Each row is a point on a landscape with many valleys, with its height.
A ball rolls from a point to the lowest of its 2 nearest points, and stops where none of them is lower. Distance is the straight distance between rows; heights are no part of it.
Pivim: [ 70 140 116 117 170 113 155 143 118 109  87 116 132  79 123  86 175 102
 117 159]  h=26.8
rafi: [203 104 109  67 154 167 119 150 122 122 188  81 123  88 157 107 109  91
 131 124]  h=43.8
fud: [ 96 138 166 126 109 180 133 145 173 145 121 159 127  97 104 160  83 134
 136 143]  h=9.6
Movan: [122 116 114 131  81 110 163 153 137 189 122 136 173 171  97 128 109 201
  59 162]  h=37.8
tamot: [147 105 137 154 135 130 110 164  89 127 115 113 144 150  53 126 127  91
 200  59]  h=55.1
Gur: [143  91 125  97 113  97 144  75  82 115 128 152 118 155  87 149 121 159
 100 150]  h=29.4
gogor: [ 94 153 172 132 113 185 152 129 186 139  78 150 132 103 144 172 102 128
 150 111]  h=15.8
numul: [ 71 131 163 112 169 110 173 109 136  95  55 143 125  99 130 144 175  97
 137 133]  h=17.2
kez: [ 87 163 108 157 119 137 124 174 137 183 190 145 149 113 169  99 119 141
  97 149]  h=41.0
kor: [114 128 144 124  98 124 148 105 119 125 103 155 115  92 133 130 145 117
 125 151]  h=33.0
Dem: [ 87 160 103 167 141 136 129 118 144 138  93 135 156 106 159 119 156 117
 157 128]  h=18.5
Sibuv: [157 121 160 154  70 149 185 139 171 123  74 144 108 132 132 135 124 151
  90 111]  h=63.3
Nug: [170 137 112 137 148 154  68 135 169 130 194 104 158 141 159 130 101  87
 128 106]  h=49.5
fuzog: [189 154 101  80 156 145  96 136 151 137 194 109 114 110 149 135 119  75
 172 173]  h=27.4
sefe: [102 151 161 113 119 104 146 105 165 119  69 183 121 139 140 164  94 186
  86 131]  h=1.7
fub: [140 175 134  69 177 143 136 123 136 124 130  74 126  75 187 138 171  59
 168 140]  h=21.7
rasu: [ 77 192 152 128 158 118 124 176 162 148 148 129 156  98 171 109 153  94
  90 156]  h=32.5
Fef: [122 104 110 167 115 173 103 152 141 161 149 141 158 145 126  98 106 145
 130 109]  h=26.7
sipad: [110 167 142 150 107 100 168 174 178 163 117 166 133 140 170 124  93 195
  74 114]  h=49.3
Bis: [109 126  74 148 132 128 141  88  94 130 140 116 109  89 119 122 168 123
 198 146]  h=27.0
redug: [175 136 135 104 153 162 108  92 167 117 160 112 129 131 143 179  97  73
 181 104]  h=16.0
Fif: [160 121 110 105 118 156 130 139 105 122 169  95 101  71 163  88 154 117
 131 144]  h=50.8
fefa: [ 96 143 103  93 152  87 160 133  93 108  83 122 120 107 170  83 149 180
  54 154]  h=16.8
ledo: [ 92 183 175 140 109 120 142 171 176 151 153 159 110 139 165 146  85 160
  72 128]  h=53.2
vibam: [ 90 177 122 162 155 148 127 126 174 137 100 152 158 121 196 124 125 152
 142 102]  h=13.3
nuna: [105 132  96 123 124 101 148 119  89 122  93 115 125 100 163  83 178 149
  94 159]  h=22.6
lokag: [155 165 132  83 146 133 109 124 149 131 163 104 112  82 166 137 151  74
 155 160]  h=24.4
vuka: [ 68 158 102  89 168 101  98 113 113 118 134 131  99  81 127 116 128 137
 149 181]  h=28.9
Zasum: [112 101  84 114 116 113 163  93  83 150 102 131 156 145 132 125 144 189
 100 160]  h=16.1
riseg: [155 111 150 163 103 135 111 104 155  86 123 142 107 168 145 136 111 133
 103  88]  h=33.3
kudi: [ 92 163 106  68 170 132 126 129 119 117 129 118  81  62 120 127 142 111
 191 171]  h=25.3
Fuguf: [ 90 165  95 126 137 140 109 159 113 162 170 115 129  80 166  85 133 139
 119 166]  h=45.0
lelev: [118 161 113 127 105  90 181 109 125 143  57 145 182 141 111 140 167 146
  97 144]  h=39.1
Matud: [153 113 148 142 117 134 117 122 147 110 135 150 106 141 202 114 128 152
  95 101]  h=38.0
pap: [123 106 156 155  87  67 125 165  49 130  78  68 151 188  66 147 121 122
 163  89]  h=60.5
karud: [ 73 151 168 110 145 129 141 107 154 112  72 171 125 114 162 153 111 154
 126 124]  h=11.4
rados: [119 165 113 180  88  94 144 127 165 168 100 135 159 153 139 121 139 159
  83 146]  h=47.2
rufer: [104 158 143 146 141 141 163 128 168 111  59 147 145 113 193 125 152 138
 145  87]  h=8.8
modas: [146 137 164 141 105 146 145 107 159  99 138 135  79 122  76 197 126  78
 178 120]  h=55.5
gep: [134 139 140 134 119 143 141 160 149 138 127 145 125 107 216  99 138 160
  87 114]  h=41.4
Pesi: [162 132 142 141 153 160  80 175 148 127 173 107 172 155 137 116  88 107
 107  73]  h=48.5
pirok: [113 138 132 155 109 150 111 186 148 177 201 141 145 133 113 109  95 140
  87 145]  h=34.4
Dapu: [107 158  89 150 115  82 155 115 120 168  88 136 184 147 143 111 169 172
  80 162]  h=42.6
vaka: [ 68 148 142 115 174 111 161 128 140 112  57 162 144 108 143 117 137 148
 115 130]  h=14.9
vamed: [135 134 179 107 114 185 118 155 184 129 153 133 121 109  75 163  80 101
 135 134]  h=16.2
mufog: [153 147 144 184 133 131 101 145 124  95 111  87 129 161  46 150 109  78
 186  68]  h=55.9
selim: [147 104 107 135  83 123 173 123 112 176  96 131 178 168 117 128 148 191
  85 149]  h=27.9
vep: [170  78 144 174 121 112 142 121  93  92 127 125 100 150  87 142 151  90
 158  62]  h=58.0
tusi: [131  87 105 108 113 116 123  87  91 143 129 120 181 216  60 170 139 179
 129 143]  h=44.9
tipo: [ 94  88  54 135 126 127 152  75  72 133 109 108 142 146 133 127 138 188
 146 140]  h=1.8
Dit: [105 175 162 132 115 109  98 138 170 133 171 139 106 133 154 147 105 123
  85 150]  h=56.6
Fevol: [139 113 114 131 107 144 113 144 118 158 171 125 124  98 146  84 142 129
 112 160]  h=48.4
Kamiv: [ 98 149 116 121 182  66 159 143 131 111  82 133 153 138 164  83 178 151
  49 150]  h=11.0
Kodel: [156  87 132 142  97 111 183  74 100 103  91 157 121 158 113 168 131 158
 107  95]  h=60.4
figuz: [142 143 128  85 159 133  76 114 138 122 196 137  83 104 153 125 104 129
 141 158]  h=37.4
barin: [160 120 105 106 162 146  78 143 127 132 196 123 118 125 119  98 108 116
 153 134]  h=40.1
figod: [111  88  84 159 111 126 128 105 112 169 137 135 158 163 137 100 130 177
 117 145]  h=28.1
gege: [135  74  90 115 121  92 150  78  65 135 151 112 151 189  50 164 158 148
 152 152]  h=40.5
Pigo: [142 117 130 158 107  99 104  66 136  90 115 149 112 174 120 159 106 149
 106 117]  h=27.2
noru: [180 109 153  87 142 162 106 165 114 126 186 123 110 103 152  93 109 107
 101 128]  h=42.5
Febek: [141 121 123 147 115 155 137  96 128 108 134 142 112 113 137 151 141 106
 173 105]  h=53.8
tava: [121 154 168 133  85  93 129 150 151 141 145 143 104 129 139 126 122 131
  49 177]  h=53.7
sarog: [ 60 149  99  90 196 131 132 146 126 101 100  91 111  61 114 108 158 102
 153 161]  h=27.7
dabug: [155 112 172 119  76 119 124 143 139 127 154 136  92 117 111 113 138 109
  68 169]  h=48.7
Bega: [143 156 122  55 173 144 130 118 140 123 162 138  63  93 117 152 119 100
 205 173]  h=21.9
Zetab: [172 102  76 103 187 155  99 150  83 108 163  97 123 132 100  86 113 122
 192  95]  h=42.4
bipi: [139 157 155 115 139 178 123 117 163 134 121 117 142 109 211 164 130 102
 141 100]  h=16.5
Gama: [123 149 126 120 149 178  87 112 169 132 160 129 153 116 154 162  90 111
 168 119]  h=18.9
gofu: [145 118 104 186  76 110 137 100 142 135 103 129 140 166 136 132 143 143
 100 128]  h=52.0
zeg: [140 130 110  84 140 178 140 124 110 103 138  86  99  65 195 121 131 118
 148 119]  h=52.1
furi: [139 109  92 138 127 173 146 103  95 102 137 106 102  85 169 121 155 122
 179 101]  h=52.8
mife: [112 148 122 145 113  93 137 140 142 150 120 156 133 128 176 106 130 167
  73 136]  h=45.1
ribe: [157 125 139 133 138 131  67 193  93 138 143 102 169 148 127  79 101 114
 121  70]  h=47.3
Luma: [158 129 155 101 115 100 102  95 146 101 159 150  62 127 116 145 126  95
 141 156]  h=9.1
susi: [123 103 126 162 119 100  78 134 125 126 132 108 138 186  54 127  98 125
 130 120]  h=52.2
Gumub: [ 98 145  98 142 136 125 140 112 110 119 106 118 126  82 146 104 182 107
 165 148]  h=23.1
tus: [121 175 147  98 167 146 120 127 148 128 126  88 147  99 221 130 156  86
 131 119]  h=19.4
bov: [156  59 127 152 119 123 160  97  86  93 113 140 106 149 113 134 139 132
 134  74]  h=59.2
Lata: [140  75 156 159  92 109 155 170  69 127  68 100 161 172  50 134 129 125
 139  73]  h=59.0
Rubol: [130 108 120 127 109 125 168 111  91 115 106 136 103 106 162 102 152 153
 114 130]  h=28.3
mopeg: [162 110 151 140  71 127 201 110 136 112  65 154 112 153 104 167 113 169
  89 112]  h=61.9
sab: [ 98  92  58 130 134 111 139  74  69 133 139 108 113 129  93 130 141 162
 185 156]  h=17.4
puduf: [128 140 133 120 108  89 138  72 130 109  98 169 126 161 123 171 102 183
  78 139]  h=16.4
Sadek: [179 127 141  85 147 137 129 113 144 105 171 142  58 121 109 167 127  81
 190 140]  h=18.4
Bol: [157 105 113 111 167 104  90 161  65 122 142 113 118 145  77  83 121 111
 194  89]  h=43.9
Tok: [120 141 120 168 132 184  89 143 173 144 159 134 157 136 135 142  83 125
 134 104]  h=22.2
Zon: [117 120 135 153  97 126 140 162 154 175 149 147 137 146 115 116  96 164
  74 146]  h=41.6
Vede: [159  91 130 175  88 111 126 125 127 122 103 117 134 194  95 127 124 143
  92 108]  h=55.4
mufi: [ 83 165 128 107 155 108  73 100 139 125 165 155  97 109 151 134 102 145
 139 166]  h=33.5
riz: [102 134 102 146 137 153 169 123 118 108  68 134 130  84 193 102 161 151
 148 103]  h=3.6
tam: [186 124  87  84 205 152  81 157 122 119 183  99 147 132 128 107  80 103
 166 101]  h=41.5
rinif: [120  94  99 147 112  98  99  86 113 139 139 130 151 187  72 142 108 154
 114 148]  h=49.0
pez: [ 73 148 178  98 165 153 169 137 152 125  67 144 139  84 126 149 159  90
 166 121]  h=19.0
sasop: [123 109 133 158 122 103  75 153  89 139 109 104 154 175  64 111 118 117
 173  82]  h=53.9
Korep: [142  74 147 142  96  97 133 153  87 129  85 104 154 201  68 115 117 142
  95 100]  h=57.6
Zudi: [151  92 125 101 132  83 110  75 101  96 155 150  74 138  97 136 117 135
 132 157]  h=21.6
teval: [ 62 167 128 122 164 116 133 169 131 150 124 128 157  84 132  85 165 106
 111 176]  h=29.5
filu: [145  66 126 127 109  99 144 106  73 126 129 129 130 165  52 142 136 132
 128 117]  h=35.2
Purek: [144 160 157 118 130 150 101  91 177 114 133 109 119 125 181 184 134  75
 167 111]  h=12.4
manel: [159 109 160 125 117 174 151 124 151 110 138 127 113 117 106 175 122  78
 171  83]  h=54.7
Bozi: [132 134 139 155 116 147  85 187 153 154 181 116 139 143  63 109  94 100
 102 144]  h=26.9
fisuv: [159  99 140 179 107 124 158 115 130 109 140 122  93 128  57 177 149  82
 169  92]  h=56.7
Feb: [153  86 136 122 142 126  72 158  86 119 145 116 130 148 103  80 115 118
 132  86]  h=45.8
geni: [177 112 185  88 110 140 112 146 137 112 164 131  90 106 144 123 130 104
  98 148]  h=44.7
zegur: [108 140 136 116 117  75 171  97 105 117  76 152 141 110 112 138 173 113
 104 156]  h=36.4
Kek: [160 130 160 119 126 155  93 178 159 121 160 109 114 134  48 131  93  85
 128 132]  h=21.1
guga: [105  75  97 174 130 132  91 143 117 168 144 119 179 187 106  99 114 162
 131 119]  h=32.7

Call two points neighbours if one is among the 2 nearest of the other. Go from one point of each pair to the other, from neighbour to neighbour, staying as low as possible. Name the highest point that can't be avoided.
riz / Pivim | barin
sefe / noru | Fif
tipo / Purek | guga
sefe / fud | gogor
Pivim / Luma | sarog
tipo / riz | Bis
